Points, in no order, along strands that fork and pass close to each other.
Two points are linked if the straight distance between their rows is under 79.1. Some points are linked to none.
q457: [-28 -27  -8  26 -33 -28   7  19  44  13  64  30  20   6 -12 -14   4  13
   7 -12 -28   7 -13]
q366: [ 15  -1  -3  43  24  -8 -17 -21   5  -2  22  -8 -17  10  -8 -24   5  -6
 -29  25  -4   5  13]
q703: [  9  -4  -7  28  31 -15  15 -34   3  -6   9  -4  11  -4  18  16  -1 -32
 -28  12  -2  -6 -21]
q42: [  5  -1  12 -13  17  38   3 -44  -4   5 -10  -2  23 -23  -2  13  21 -22
   6  -9   2  15  10]
q9: [-21  15 -10 -69  24   6 -21  45 -37   3 -28  -9 -20   6  44  46 -29 -38
  18   0   4 -11 -39]
q753: [-14 -10  27 -40 -46  16 -21  19   5 -22  11  28  -4   6 -32  10  -4 -23
  47 -18 -16 -35  16]
q41: [  7  19  17  -1  67 -12  -1 -40 -15  18 -29 -48   5 -38  24  11 -13  17
  -2  14  19  53   4]
q998: [-10  19  36  -2  60   0  -7 -19   5  13 -29 -43   1 -34  35  30 -19 -10
  -3 -10  12  39 -11]
q940: [ -9 -22   9  -7 -40  13 -23 -11  25  15   9  23  11  13  22   8   2 -21
   2 -12   2 -20 -21]
q236: [ 33   2  12  54 -14 -24  -8  -5   0 -35  15  25 -20  14 -40 -33   6  44
   6  38   2   0  23]
q886: [-25  -2   0 -49 -11  32  -1  42 -24 -16  -3   0  -5  29  12  25   3 -25
  21 -32   7 -33  -9]
q731: [ 30  19 -32  18  -1 -22   2 -35 -24  -7 -19 -30  -9  -5 -13 -34   5  49
 -18  34   7   2  25]
q203: [  8  37   8 -35  62  31  21 -28  -3  24  -7  19  13 -46 -26  -6  -4  11
  -1  -1  37  52  29]
q170: [   4   21  -14 -112   15   23  -13   56  -65    6  -31  -35   -3    6
    4   38  -25   -6    5   -7    5    3  -10]
q965: [-14 -27 -22  39 -26 -47  11  -5  26  22  60  24  32   4  -8 -33  20  51
  -2  11 -14  16 -19]
q107: [ 23   5 -19  51   2 -39   4 -15  -8  28  -3 -49   0   1   6 -23  17  29
 -12  16  -3  30 -23]
q533: [ 47  34 -16  19  34  -4  -2 -25 -53  16 -23 -57 -12   3 -16  -8  13  45
  -7  28  17  28  -2]
q507: [-43 -34   3  -1 -33  -5  12  32  31  -4   9  35  10  18  12  -7   3 -11
  20   1 -46 -17  -5]
q701: [  0 -26  -4  47   0  -6  24 -21  11 -19   5  15  12  19 -13  -2   8 -20
 -19  -1   2  -2  -6]
q304: [-23 -28  -9 -21 -29   7  10  26  13 -13   8  18 -17   7  21  12   8 -35
   8  -4 -48 -25   3]
q670: [ -6  -6 -24 -59 -41   7 -28  59 -32  -6   8 -12 -13  45  13  22  -8 -18
 -15 -10 -35 -29 -34]
q427: [ 14  -8  25 -11  31  19 -18  -1  -3  16   2  22   4 -15 -18   5  -8 -26
   8 -16   8 -18  36]
q411: [-26  -2  42 -59  12  53  20  24 -10   5 -21  31   6 -22 -14   4  -3 -12
  24  -7  24  -8  23]
q154: [ -1   2  23  -3  10  32 -17 -19   1  22 -20 -10  13 -22  38  19   7 -23
   6  -3   2   9  -4]
q517: [ 25 -19   0  44   1 -17  26 -25 -19 -12  10 -28   1  35 -18 -19  25  42
 -20  43  12  -3  -9]
q598: [-19  11   2 -21   9  19 -17  31 -23  17  -6 -11  -9 -11  46  31 -16 -59
  19   1  -7  -1 -33]
q763: [  1  -5  23 -16  15  -7 -12   5  -4  21 -23 -23   0 -19  55  29 -38 -35
 -10 -38   4  -2 -25]
q207: [-10 -25 -10 -55 -71   4 -17  69  -6 -12  27  -5  -6  47 -10  28   6  -1
   4 -15 -30 -34 -21]
q118: [ 13  -3  -7  49  10 -27   3 -13   4  28   0 -15  18  -3  -7  -9  19  -4
   0   2 -28  18 -12]
q197: [  6  -6 -36  45 -35 -52  18  -8   3  15  37   2  14   8 -26 -48  15  79
 -17  13 -19  19 -25]
q732: [-27 -22   0 -33 -60  12 -27  30  23 -18  18  25   5  36  -5   8  -4  -3
  30 -32 -20 -22   8]
q382: [-13  -5   9  13 -16  17 -13  -4  35 -17  -6  26 -10  -1  -3   1  21 -13
  16   0 -28   0  19]
q48: [ -9  -6  -6 -35 -23  -6 -25  45  13  19 -23   6   4  24  34  38 -18 -22
   4 -22  -7 -32 -39]
q787: [ 44  23 -25  20   9   3   1 -14 -43  -2 -15 -47 -27  41 -28  -6  19  60
 -11  26  19  10 -10]
q728: [ 35  -8 -30  49 -28 -15 -11 -13 -20  -5  18 -22  -8  46 -37 -36   7  59
   1  34   0  21  27]
q832: [-14 -15  -3 -74 -44  19 -15  60 -40 -33   5 -10 -11  43 -23   9  10   3
  19 -13 -27 -36   9]
q200: [  -2    4    4 -108   30   34    1   51  -44   16  -21  -20  -11   -8
   21   42  -45  -28    5  -18   18   17   -9]
q970: [-24  14   3 -74  55  16  -3  18 -16   8 -39   6  -4 -14  31  43 -25 -33
  20  -4  -4   7 -20]
q849: [  7  15 -11  25   4 -17  -2 -33  10 -17 -27  -9   1  -8 -15 -34  12  39
 -13   8   9  -2  32]
q24: [-14 -18 -13  36  -1 -34  11 -13  20  25  28  -4  29   3  20  -3  13  -6
  -6 -12 -22   9 -34]
q675: [ -1  12  -9  31  -5 -22 -17  -6  15  22  13  -2 -12 -25  19 -20   3 -18
  -8 -33  -5  -6   0]
q821: [ 33  22   1 -17  52  27  30 -32 -28  14  -2  -2   0 -37 -22 -21   7  32
  -4  16  51  50  37]
q351: [  0  10 -15   3  50  -4  23 -11  -6 -11  -8   9   0 -22  19  26 -11 -45
  -3  -5  -5  -1   5]
q26: [  7   0  22 -80  38  45  17   5 -11  25  -4  18  -2 -38   8  17 -29 -27
 -10 -29  36   9  14]
q989: [ 27  39 -22  35  27 -31  -4 -31 -26  15 -20 -65   0  -9   6  -7   5  37
 -11  14   5  34 -12]
q578: [-11  -7  10 -42 -33  14 -33  17  19   3  -8  25  -1  23  10  23   1 -16
  -2 -21 -10 -38 -39]
q656: [  9 -17 -12  48 -31 -17   5 -23  21  -1  26   4   1   9   9 -33   9  26
 -45   8 -14  18 -13]
q815: [  1   3  13 -87  25  51  17  37 -23  10 -14  -4  -6 -14   6  36 -35 -29
  -8 -33  17  -4  17]
q385: [  3  -5  18  17  37 -29  -7 -19   8  17 -35 -34  -2 -20  39  12 -24 -15
 -25 -21  -2  19 -19]
q631: [  2  27 -11  57 -12 -19   3 -15   7   7  15  -5  17  -7  21  -8   5   6
 -15  28  20  -3 -27]
q552: [-16  -1  25 -30   6  31  16   2  10  -9 -28  37  -1 -25   6   9   6  -9
  20  17  19 -16  23]
q303: [ 13  -1  18 -32  51  34  23 -36  -4   9 -12  -7   8 -34  17  19   8 -15
 -10  -1  30  31   3]
q299: [ -8  19  -5  26  23 -11  -5 -30  18   4 -35 -28  10 -19  17 -16  11  24
 -15   5  -7  12  14]
q751: [  8  26 -15  49 -22 -30  14 -26   5 -15  20   8  -8  -9   0 -29  21  28
  -9  28  25 -13 -13]
q297: [ 20 -13  -3  43  25  -8  37 -25  -7 -25 -10  -5   2  14 -26  -5  20  13
 -15  23  28  -2   8]
q270: [-18 -38  12  40 -29 -21  16 -26  13 -25  43  27  16  16   0 -33  13  21
   3  26  -9  -2   8]
q966: [-17 -30 -12  24 -22 -27  24  24  31  23  44  27  17   2  22   1  -4  -4
 -25 -27 -33   1 -40]
q761: [ -6 -22  29  19 -37  -2   2  -1  22 -39   3  49  -2   1 -26 -11   7  -4
  42 -12 -37   1  24]
q655: [-18  -2  45 -50 -14  37 -15  10  -6 -11 -20  29   4  -9 -35   2  -2 -17
  26 -27  -3 -30  15]
q276: [ 24   6  19  35  17  -7 -21 -17   6 -11   8  20 -20  -3 -35 -24  10   6
  -6  32  16  -9  28]
q347: [-10   4 -10  42  19 -23 -16  -7  43   1   1 -13 -19   6  14  -9  -3  -5
 -36  21  -7  12  -7]
q654: [-16  -5 -17  -6   7 -14  21   6  13  -8  -5   9  -6  -7  15  15  -1 -45
   7 -17 -29 -17   3]
q155: [  2   2  -6  27 -16 -30  -3 -19  33 -14  37  31   3  -1 -15 -10  14   5
  -1 -14 -19 -23   4]
q229: [  1  22   2   1  48  -2   3 -39 -17  14 -27 -28  14 -31  17 -15   5  23
  -4  23  14  20  17]
q196: [-12  12   4  26 -13  -1  14 -25  13 -34 -19   7   7 -16 -25 -25   6  15
  13  -3  22  -3  43]
q400: [ 43  25  -8  27  27  14  10 -30 -34   3 -13 -22  -9 -15 -25 -14  12  20
  -8  16  44  30  26]
q264: [-23  -2 -16   5  -6   0  10  13  14   1  -4  -6   0   2  49  21  -4 -36
  -9 -28 -25  -5 -32]
q218: [-17  -2   8 -50  29  22   6   8  13   8 -39 -12   2 -13  16  38 -18 -36
  10  -4   8  -1  -3]
q719: [ 14   4  25 -47  43  38  44  -7 -10   6  -1  25   9 -38   1  26   5 -12
  -1 -20  31   4  17]
q978: [-10   8 -24 -50 -18   5 -20  59 -18  -2 -27 -22 -15  27  40  38 -22 -17
 -12 -30 -31 -18 -32]
q657: [ 17 -16 -10  52 -50 -27  -8  -3  12 -14  48  -3  -5  35 -38 -45  -1  76
 -11  38  -9  24  15]
q541: [  7  -3  17  23 -15  25 -29 -17  14  19  -3   4  29   4  18  12   3 -17
  -4  -8  13  -5 -11]
q622: [ -3  15 -12   2  14   9 -22   9  10   8 -11   9  -6  -5  17  16 -20 -43
  -1 -32  32 -13  -3]
q679: [ -5 -12  10  -4  25  -8  13 -11  11  20 -13  -5 -15 -32   3  -5   6 -30
  14  27  18  -1   8]
q348: [-24   4  13 -10 -12  22 -13  35 -10  22  -4   3  -9  -8   7   6  -6 -53
  19  -4 -11 -17 -24]
q266: [-32 -18 -30  -4 -20 -21   9  31  25  11  21  10   8  13  34  14 -14 -28
 -11 -36 -38  -7 -44]
q948: [  6  28 -28  41 -31 -37  10 -21 -10 -13  31 -13   3  14 -19 -40  19  70
  -6  38  -7  -8  -5]
q76: [ -4   8 -15 -98  -4  20 -26  55 -67  -1 -12 -17 -13  22  11  16  -9 -11
  14   5  -1 -25  -7]
q282: [  0 -26   9  44  -2 -29  20 -24  -1 -13  29  -6  22  22 -14 -26  22  34
  -7  38 -12 -10   8]
q766: [-28 -18  -8  33 -14  -9  -4   8  55  -1  10   4  -6   9   5  -8  11  -8
  -7   7 -25  16   1]
q638: [ -5  22   1  11  22  24  12   0   4   3 -30   8  -5 -28   4   2  -5 -27
  -2 -22  45  13  12]
q51: [  8  14   8  19   5  17  18 -18   1  -2 -22   3  17 -30 -28  -4   2  -2
  15  -6  45   9  35]
q620: [  5 -20   9  61 -52 -36  -1   6  36 -28  47  26   0  21 -48 -40 -12  72
  -8  14  -8  30  -2]
q768: [-15   9  -3  15  -8  -4 -19  16  13   1  12  22  -2   2   0 -10 -13 -29
   8 -38  13 -27  18]
q545: [ -2  22  20 -39  41  31 -15  27  -1  12   1  19  -6 -13 -17  21 -12 -32
  16 -32   6 -22  30]
q614: [ 38   9 -50  17 -39 -13 -10  -8 -34  -4  10 -38 -25  59 -46 -27  -7  73
  -4  38  -7   4  -1]
q542: [-24 -17   7  12 -61   1  -9  19  27 -36  33  39   5  19 -20   2  -3 -12
  43 -41 -26  -8   7]
q632: [ 35  34 -22  24 -16 -25  19 -28 -35 -18   8 -26 -22   2 -34 -32  24  60
  -2  34   5 -19   8]
q851: [  9 -15  24  61 -37 -25  -2  -3  36 -50  26  29 -10  19 -47 -25  -3  27
  15  15   3  15  12]
q823: [ -3 -15  18 -30  -8  32   1   9  15   5 -33   7   7 -10  15  26  -2 -22
   9  -1  -1 -14  12]
q274: [ 19 -11  33  -3  26  17  -7 -26   4  -1  -5  22  -2 -19 -31 -10  -2 -12
 -11  20   9  -7  38]

A fork is a point with three links, a tip a point with one. Leave the first point through the second and follow the links. Name the first fork or tip that comes.
q366, q347: q823
q76, q170: q154
q753, q732: q276

A fork is a point with three links. Follow the links from the first point to the second and name the forks in between, in order.
q815, q620: q154 > q823 > q276
q787, q763: q533 > q966 > q948 > q849
q998, q622: q849
q614, q552: q276
q51, q821: q849 > q948 > q966 > q533
q598, q427: q823 > q276
q966, q385: q948 > q849
q42, q347: q154 > q823
q753, q815: q823 > q154
q849, q701: q948 > q966 > q654
